A landscape with many peaks, sampled at points; each row gives a point and its height.
From any point a climber steps to the highest of the 2 points nearest to it. It stops when none of these is higher. Distance is the straight distance between rows; heights are no part of it.
j753 height 495: [ -2  -6  13   6   6  -4   0  11  -1  13 -20  20   8  -7  -4   6 -11  -4
   3  -2]
j192 height 272: [ -3   3  -9   2   9   7   1  -3  -1  -8 -11  -4   0  18 -27   4  -3  -5
  -9 -15]
j582 height 560: [ -5  20  12  -2   3   5   1   8 -19 -13  -8 -18 -12  10   1  -2  10 -14
   1  25]
j427 height 251: [-15  15 -24  -4  -9  13   3  -4   5   1   5   8 -26  -6 -28  17  -4   8
   2  -8]
j764 height 736: [  0  -8  20 -12   1   6   5   4 -14   7   2   2   0  -1  18  -7  -4 -30
   2 -10]
j117 height 690: [ -6  21  12  13  -5 -13  10   2   4   4  11   5  -2 -19   1   9  20   6
  -3   1]
j981 height 792: [ -5  32   9  -2   4   7 -11  13  17  -4  15  -7   9   0   2  -9  14  -4
  -8  16]
j807 height 476: [  7   1   0 -13   5  10   4 -12   0  -4  16  -5  -6 -12  -9  12   2  -2
 -14  29]
j156 height 637: [  0  27  14   7  -2 -17   8  -9   3  -1  14  -1  -1 -17   8  -1  12   0
  -1  28]
j407 height 247: [  8   6 -10 -17  -1   2   1 -11 -20   2 -28  -5  -8  18 -19   8  -3  -1
   6  -6]
j336 height 618: [ 16   4   6   3  13  -2 -13 -15  19   3  27  -2  22  -9   3  11   0  -3
  -8   2]
j511 height 505: [ -3   1  14 -11  -2   1  11  -8 -28  -4 -11 -11 -14   0   8   0   4 -14
   5  29]
j943 height 760: [  0   8  12  23   5 -11   9  -6   2   0  22   6   3 -19  -5  17  10   1
  -6 -10]
j887 height 563: [  9  -6  11   3  -6   5   9  15   1 -22 -13  14  -1  -6  -3 -12 -12  -3
   7  -6]
j347 height 449: [ 17  -8   0 -14  -4 -12   4  -4   1   8   2  -3  -5 -13   2  12  -1   2
  -6   4]
j355 height 521: [ -5  -8  -3  -9  -8   5   5  14 -14   3  -9   3 -22  -7  17  17  -4   4
  10 -16]
j318 height 298: [-14  -5 -11  14 -12   4  14  -5   9 -12  -4  -1  -3   2  -5 -10   5  18
  -3  -2]
j586 height 777: [ 11 -13  -1 -19  -3   5  11   5  -1 -18  -4  -7 -18  -6  -7  -2  -8  -1
  -7  -1]
j253 height 726: [-11  23  14  15  11  -2  -4   0   7   1  15  -6  15  -1  -5  -2  16  -4
  -8  13]
j580 height 655: [-8 12 16 15  8 -9  8 -9 -7 -1  0 -5 12  0 -6 -5 13 -3 -1  2]
j483 height 784: [ -6  15  -1 -13 -10  -4 -16  26  22  13 -14  -3   8   8   4 -18   8   6
  -3  19]
j507 height 668: [ 13  19   5 -10  -1   8  -9 -21  -2   2  25  -7  11  -2  14  -1  12  -8
   4   7]
j628 height 481: [  3 -24  -5   4  10   4   5 -13  -6 -14   7  -6  -2   4   5   3  -8   5
  -6  -1]
j273 height 156: [-13 -20 -19   9   7  -3  -1   9  16 -18 -29 -14 -14  14  -7  19  -8   6
   5  -4]
j270 height 185: [ -7 -17 -14  10  10  -5  -1   9  18 -11 -16 -23  -9  15 -15  13   5   4
 -10  -3]
j394 height 747: [ -1   0  -4  -3   0  -4  -8 -13   6  16  -1  -1  21   1   7  -6   4  15
   6   0]
j267 height 587: [ -5   0  23  14  10 -10  -1   9  -5  -2 -11 -17  13  11  -8 -10  17 -16
  -1  -3]
j126 height 534: [ 18 -17  -9  -4  14  -6  -5 -14  -7  -5  14   5   1   5   6   7 -16  -9
  -8 -10]
j553 height 622: [ 18  -5  17  -4  -3  -7  10  -2  -6 -10   7  12   0 -13  -7 -13 -10 -19
  -4  -8]
j542 height 555: [-18  13   0  -5 -11  10  -4   3 -13   7  -7   3  -1  11  24 -13   4  11
  17   2]
j28 height 244: [-14  18  -3   1  -6  -1  -4  -4  -4  25  14  13   1  -9  10  -5   6  12
   6   1]
j288 height 522: [  1  -2  10   9  14 -11  -5   9  -2  -4 -12 -15  10  21   2   5   7  -6
  -4 -23]
j255 height 346: [ -8  -8 -11 -12  -5  17   0   9   5   8  13   9  -6  -4  -2  -6  -7   7
 -11  -2]
j171 height 672: [  8  -2  13  -9   4   3   7  -4 -16  -1   4   8  -6  -9  -2   6  -8 -22
  -5   1]
j172 height 440: [  6 -14  19  -8   2  -6  -4   4  -7   8 -13 -15  10   4   0 -17   5 -17
  -3  19]
j684 height 406: [ -1 -21  -2   4  -3  10  11  -3  -6  -4  19  13 -14 -21  -3  -1 -15   1
  -4   4]
j86 height 401: [  2 -11  12  -9   4  -3 -11  -1 -14  12 -24 -14  17  19   7 -15   3 -10
  11  11]
j676 height 644: [ -1  28   2  -4 -16   1  -3   2  -2  -8   6   2  -4   0  19 -15   7  11
  14   8]
j608 height 638: [ -4 -10  16   3  -7  -5  19   8  -9 -15 -17  -6 -13 -14   4   4   4   0
   7  14]
j143 height 442: [ -6  -5 -13  -6  -8  -4   6  10  -5  17  -8   9 -20 -11  -2  16  -4  10
   3 -15]
j509 height 415: [ 22  -5 -16 -20   0 -12  -8   3   5   7  10  -5 -12  -2   8  19  -3   2
 -10  -8]
j546 height 378: [-15  -2 -11  -8  -9  -7  10  11   9  21 -10   7 -13 -10 -11   4   3  12
 -10   1]
j826 height 120: [-11 -13  -4  10   2   1   4   7   6   1 -29  -2  -5   6 -10  13  -3   7
   5   7]
j862 height 350: [ -1   8  -9  -3  -2   6   0  -2  -4  -7 -25  -3   1  20 -23  -4  -2  -1
   2   9]
j829 height 441: [ -3 -30  -1   4   0   0  14 -13 -11  -2  16  -1  -8 -10  16  -2  -9  -2
  -6   0]
j603 height 805: [ -6  -8  19  -8   7  -6  -1   2  -7  16  -2 -10  13   8   8 -17   7 -27
  -2 -14]
j315 height 341: [-21  -3  -4   9  -8   3  14  -5  -8   6   2  12  -9  -6  -1 -16  -1  11
  -1   3]
j668 height 687: [ -7   7   2  -5   0   5 -23  21   5  12 -10 -13   6  17  -2 -21   9  -4
  -5  24]
j704 height 465: [  1 -14  15 -14   0  -3   7 -14 -19   5  -4 -11   4   6   5 -16   2 -20
  -3  22]
j758 height 237: [-10   4  -5  13  -6   1  -6   8  19  -1 -13 -12  17  18  -8 -12  16  12
   0   4]
j304 height 705: [ 10 -16  15   9  -6 -10  21 -11  -9 -17   1  -4  -8 -17  13   5   2  -2
   6   6]
j762 height 504: [  5  -1  -5  -1 -14  10  11  13  11 -30 -20   7 -11   0 -17  -7  -9  -1
   2  -6]
j688 height 451: [ -8   0  -1 -11 -12   7   4   9 -17   6 -24  -2 -11   9  13   5   5   8
  12  -8]
j802 height 540: [ 14   9  -4   8   3   8  -8 -10  -1 -10   5   6  10   1  -6  10  -2  10
   5  -4]
j661 height 87: [ -6  -6  -3   7  -2  -3  11  10   8  -2 -25  16 -18 -16 -17  19 -12   4
   9  -1]
j672 height 463: [-11 -13   9   6  13   3  -3  24   5   3  -3  -6   3  11   1   1  -1 -12
 -15 -16]
j549 height 304: [ -3   8 -13  -1   3  11  -7  -6   5  11  18  17   9   1 -15  -5  -7   7
 -11  -7]
j926 height 801: [-16  -4   9   2  14   7 -14   2  -4  16  -2  -4  20  14   0 -31   0 -14
   2   9]
j748 height 585: [-14  23  -2   2  -3 -10   6  -8  -3   6   7  -9  -9  -2   7  -1   8  14
  -4  35]
j148 height 283: [-11  11  -5  14  -3  12  -1   2  -9   5  14  14  -4  -4   5   7   3  10
   6 -14]
j814 height 370: [  7 -13 -16   6   0   5  -9  -1   1  -2  18  13   6   6   8 -14 -19   6
   5 -29]
j213 height 371: [ 10 -10 -20 -19  13  -2 -12   4   8  -2  -3  -9 -11  12   3  23  -6   8
  -8  -4]
j529 height 836: [ 11  -6  10  17   8 -17   9 -11   5 -10  23  -5   3 -13   5  11   4  -6
 -10  -8]
j649 height 337: [  0  -4 -18 -10 -19 -11  10   0  18  12  -5   3  -6  -7  -8  -5   7  25
  -9   6]
j297 height 577: [ 22 -13  -6  -1  10 -12  -9 -20   8   3  26  -2  11  -1  17   7  -8  -7
  -5  -5]
j721 height 383: [  5  -4  15 -13   5   7 -13  -2  -9  13 -12  -7  14  10  17   6   0 -15
  11   9]
j469 height 558: [ 29  -3 -13  -7  -8 -25  -9  -6   9   4   3  -2   7   0   9   4   1  16
   5 -14]
j377 height 636: [ 10  -8  -6   1   0 -11  -2  -1   8   1 -13  -5  11   9   2   2  -1  15
   0 -10]
j432 height 665: [  2   2  11  11  18  -1 -12  -4  17   2  15 -11  27   3  -6  -1   8  -5
 -10   4]
j771 height 329: [ -3   2  -4  16   4   9 -11   8   1   1  22  15   8  -2  12   1  -8   1
   9 -33]
j782 height 612: [ -5  10  11  -7   3   9  -9   9  -7  -3  -1  -8   0   9   7 -10   3 -11
  -2  29]
j342 height 604: [ -9 -19  -7 -16  -2   1   8   8 -12  -5   4  -6 -36 -10  14  14  -7  -1
   0 -12]
j883 height 414: [ 16  -7   8 -12   5   6 -11  -8  -1  16  -3   0  10  -1  19  21  -6 -13
   7  16]
j256 height 615: [ 22   8   5   1   2   2  -6 -26  -9 -10  16  -6  12   3   4   6   4  -3
   5  -2]
j695 height 621: [ 20  -5  -7  -3  -3 -14   2   5   2 -23   8  -3  -8   8   6  -9  -2   1
  -4 -28]
j196 height 714: [-23  -5   6   6  11  16  -6   2   1   9  13   1  19   7   8 -21   1  -5
  -4  -2]
j115 height 688: [ 26 -16  -8 -15  -1   1   0   0   1 -26   5  -1 -10   5   0  -7 -16  -2
  -6 -12]
j635 height 416: [ 21 -10 -18  18   7 -16  -6  -1  -1 -11  21  14   2  -2  -4  -2 -17   4
   4 -25]
j116 height 564: [  8  -9  -2   2   1  -3  -8  13  10  13 -22  19   8  -5   4  17 -15  10
   7  -2]
j245 height 515: [ 36   1  -3  -7  -9 -25  -9 -15   8  13  13  -1  11 -13   7   9   2   3
  12  -5]
j692 height 377: [ -8  -1   0  -6  -7   9  13   3  -6  -2  14  14 -15 -16  -4 -13  -8  -1
  -9   7]
j224 height 769: [ 11 -10  19  14   2  -8  13  -3   5 -23   8  -5   7 -12   2  -3   3  -4
  -4   2]
j869 height 57: [ -9   7  -3  15  -8  -4  16   0 -13  -2  -9  18 -22 -20 -16   8  -5   5
  14   2]
j308 height 635: [-18  -7   6  16  11  22 -10  10   3  -5   7 -13  13  18   3  -9   8  -1
  -6   0]
j551 height 542: [-25   0  -9  12   1  29  -5  17  10  -4  -3   0   2  17   1   1   3   1
  -5  -8]
j411 height 464: [ 23  -4 -15   9  -3  -7   1 -11  -1 -15   9   7  -1  -2 -16   2 -12   9
   3 -17]
j236 height 203: [ -6  11  14  12   6   1  -7  -5  -3  14  13  12  12 -15  17  -1   1 -16
  17 -14]
j738 height 689: [  6 -15  -9 -18   2  -6   4  14   5 -17   2  -6 -30  -6   3  10 -10  -3
  -7 -11]
j441 height 433: [-22  -6 -11   0   1  22   4   9  -3  -2 -10   5 -14   8  -9   6  -7   0
   1  -8]
j472 height 293: [  7  -2 -17 -13   3   2  -3  -3  -9  -3 -12  -1 -15  10  -8  18 -11   6
   5 -17]
j664 height 737: [  8  20  -1   3 -15  -7   2 -13 -11  -6  -3   3   3   3   4 -11   8  14
  15  -3]
j477 height 434: [-11   0   7   2  11   8 -10  17   4  15 -13   7  13   9  -7   2  -4  -7
  -4   1]
j484 height 447: [  9   5  10  -5   7   6  -3 -16  -3  10  13   2   6  -8   5  13   0 -14
  -4  30]
j131 height 214: [-12  -6  -9   6  -5   2   1  12  17   2  -6 -22   2  16  -6   0  19  11
 -13  -3]
j845 height 669: [  3  -1  -3 -12  -9  -1  -9  16  19  17 -20   8  13   2   1  -2  -2  14
   1   8]
j42 height 220: [-14  27   8   7   4 -11  -3 -10  -7  20  13  12   7 -11  10 -13   5 -10
  12  -6]
j399 height 435: [  6   0  -5  -5 -10   1  13  -8  -5 -18 -20   7 -10   0 -21  -8  -9   5
   7   6]
j95 height 478: [ 22  10   6  -5 -11 -14   2  -6   0   8   9   3  -1 -20   4  13   8   1
   5   4]
j137 height 946: [ -8  15  -4  15  -4  -9  -1 -20   3   3  -9   5  17   7   0 -11   5  20
  13  10]
j226 height 524: [-13  10  -6   0   6  11   0  -7  -2   4   9  -6  -3   0  -5   7   8  10
  -8  25]
j594 height 340: [-29   8 -15   3  -8  15  10   7   4  -5  -9  11 -23  -3 -24   2  -7  -5
   0  -9]
j37 height 264: [ -6  -1 -14  18 -16  -2   5   3  26 -15 -20  -1  11  10 -13  -1   7  12
  -1  -2]
j228 height 894: [ -7   4  14 -11  12   5 -12  -3  -3  11   0   0  17   2  12 -30  -1 -29
   7   4]
j14 height 723: [  6  26   8 -12  -3  -3  -9  -1   8   2  12  -9  10  -1  10  -3  20   0
   1   1]
j735 height 252: [ -6  13 -27   3  -4  13   0 -11   3   3  10  17  -6  -1 -28   3  -8  11
  -5  -5]

Where does a climber stop that starts at each point below?
j546 => j586
j213 => j137
j427 => j228
j721 => j529
j37 => j981
j236 => j981
j86 => j483
j549 => j981
j42 => j981

Call two points neighbours if one is among the 2 nearest of the other. Go from one point of each pair to the other, from neighbour to neighbour, staying as high as possible. Name the lowest point that can't be avoided.
j586 and j981 => j411
j483 and j586 => j477
j137 and j981 => j688
j529 and j483 => j511
